Points, in no order, along strands that fork, close into loops and pass close to each other.
Two points are linked if the straight distance between their rows is under 65.2.
k_521: [-44  39 -29  38 -22   7  27 -90  11 -26  22 -15  35   9 -24 -50 -21]
k_587: [ 47 -36   3  -6  38   9  -5  28  41  34   5 -27 -20  72  41 -18   8]
k_963: [ 53  17 -43  49  13 -31  55 -44 -23 -17 -19  -5  18  39  -6 -37 -15]
k_437: [  8  23 -29  55  -4  -3  43 -80 -18 -22   4  -9  23  31 -20 -68 -17]
k_485: [-14  11  42 -16  38   4 -16  24 -16  23  23  -5 -16  45  15  69 -25]
k_739: [-42  61 -14  11 -30 -22  24 -75  25 -42   5  -9  16 -33 -25 -10 -28]
k_238: [  1 -30   0 -29  17  -2 -25 -11 -30  19   7   5  -2   6   9   7   4]
k_863: [-54  54 -25  24 -28  -2  21 -83  29 -43  20 -15  30 -15 -26 -38 -21]
k_783: [-19  13  59   3  24  55 -28  61  14   8  37   6 -46  39   1  53 -29]
k_234: [ 33 -56 -32 -34   4  -6 -20 -15 -14  18 -11  10  23  16   9 -55  28]
k_764: [ -5  45  17   2  12 -37  16 -35 -28 -12  -6   4  -6  -4   1  63 -43]
k_969: [ 33  20 -38  54   1 -15  47 -62 -21 -23  -9  -7  20  36 -17 -55 -16]
k_815: [ -6  35  24  -4  24 -32   7 -18 -31   1   2   3  -8  15   4  75 -37]
k_407: [-33  25  21 -18   1 -31  -8 -21 -39  15  12  17  -2 -32   4  54 -18]
k_716: [ 47 -52 -48 -23  14 -20 -11 -15 -17  29 -12   0  32  38  32 -51  21]
k_204: [ 55  13 -37  39  24 -37  51 -31 -23  -8 -23  -9  19  44   8 -10 -14]
k_935: [ 62 -24  19   9  18  33  -1  59  55  22 -19 -23 -52  41   8  -1   6]
k_123: [ 57 -13  12  22  14  45   0  79  29   8 -24  -4 -51   4 -11  38   4]
k_193: [ 46 -34   0  11   6  31 -18  43  -4 -16 -15  20 -37 -29 -23  -1  17]
k_176: [ -5 -56 -11 -32 -29   4 -21 -10  -7   6 -15  12  26 -26 -14 -59  36]
k_671: [-56  77 -13 -14 -43 -43  22 -34  26 -30   1  -6  22 -66 -22  11 -10]
k_442: [-45  59  -3 -10 -32 -42  20 -42   2 -12  -6   3  14 -58 -12  30 -21]
k_757: [ 62 -15  24  15  10  42   6  74  52  19 -24 -19 -55  25  -1  19   2]
k_976: [ 42 -23  -4  37  10  34   1  88  -8  -7 -19  29 -20 -45  -3  61   9]
k_301: [-18   8  58 -15  36  29 -16  48  11  25  32  -9 -26  61  13  61 -30]
k_141: [-11  50   9   7  -3 -35  23 -60 -16 -24  -5   2  -5 -20  -9  35 -41]
k_982: [-23  56   0  13 -18 -25  25 -75   6 -38   2  -1  -1 -27 -18  10 -39]
k_526: [-76 -15   9 -14 -60  16 -10  25  11 -15  13  13  24 -72  -3 -46  49]
k_152: [-83  -8   3 -11 -66  24 -16  59  40 -28 -19 -15  53 -42  -7 -70  88]
k_588: [-67  86 -16 -19 -47 -43  21 -11  40 -36   4 -14  35 -62 -24   5   7]
k_579: [-33   8  30 -16  15  -9 -28  -3 -42  19  24  22 -12 -16  12  52 -21]
k_272: [-65 -21   6 -23 -45   5 -16   3  -4   2  12  11  21 -62  -4 -34  34]
k_323: [ 16 -30  11 -21  32  15 -29   6 -14  18  13  -1 -19  29  11  11   3]
k_350: [-23 -24  -1 -31 -12 -11 -18 -20 -32  19   6  12  15 -26   1   4   7]
k_601: [ 58 -50 -41 -14  33 -16  -8   5   5  32  -3 -15  11  63  48 -39  17]
k_682: [-27   5  48  -5  22  24 -41  22 -32   8  38  26 -34  -5  10  46 -19]
k_277: [ 53  11 -24  27  42 -40  47  -3 -13   9 -13 -18  17  64  24  16 -15]
k_503: [ 28 -27  20 -14  34  29 -24  28  17  15   9 -10 -33  42   9   4   2]
k_143: [-40  37   4 -15 -21 -40  10 -31 -24   3  -2   8   9 -50  -3  42 -20]
k_415: [ -7  23  27 -12  34 -18  -4   3 -31  16  11   0  -9  28  12  73 -31]
k_767: [-51 -21  -1 -31 -34  -8 -18 -11 -17  15   7  10  28 -49  -1 -17  21]
k_878: [ 64 -35   8  -3  27  21  -4  44  52  22 -11 -27 -41  54  25 -19  11]
k_416: [ 15 -57 -23 -33 -15  -2 -24 -16 -10  15 -12  12  26  -4  -2 -59  28]
k_79: [ 44 -27  -3  31  -1  26  -2  65 -15 -20 -23  34 -25 -53 -15  29  17]
k_957: [-23   9  51  -1  27  38 -43  36 -14   5  40  19 -40  13   4  50 -23]
k_621: [ 54 -16   2  31  10  42   3  90  15   4 -25  10 -35 -16  -9  50   5]
k_873: [ 53 -45 -24  -9  43  -9  -6  17  23  35   1 -21  -4  72  52 -30  13]
k_50: [-76 -13   7  -9 -72  20  -8  44  28 -26  -5  -3  37 -59  -7 -64  70]
k_478: [-36 -45 -11 -37 -44  -2 -19  -7   4  13 -17   6  50 -33 -14 -61  44]
k_57: [ 66 -40  -9  -1  16  25 -14  40  12  -6 -22   4 -40   1 -10 -15  20]
k_595: [-17  29 -33  44 -14   4  32 -85   0 -25   9 -14  31  16 -24 -59 -18]

A piece is two or more points that can be reached from each other along the links. Count, over all rows, the pieces, the separate loops (a circle has one, a figure eight two, a Y none), the forks (points with three links) and the tips (points with one).
pieces -> 3
loops -> 0
forks -> 0
tips -> 6

A fork is a point with three links, a tip a point with one. Leave the first point through the second and follow the links. Name the first fork or tip that comes.
k_976 / k_79 -> k_57
k_272 / k_526 -> k_152
k_682 / k_579 -> k_588
k_601 / k_716 -> k_478
k_437 / k_969 -> k_277

Name the points in between on the shortest way along the links from the first point to the second, in order.
k_272 / k_238 -> k_767 > k_350
k_123 / k_873 -> k_757 > k_935 > k_878 > k_587
k_442 / k_682 -> k_143 > k_407 > k_579
k_234 / k_587 -> k_716 > k_601 > k_873
k_682 / k_815 -> k_957 > k_783 > k_301 > k_485 > k_415
k_143 / k_588 -> k_442 > k_671
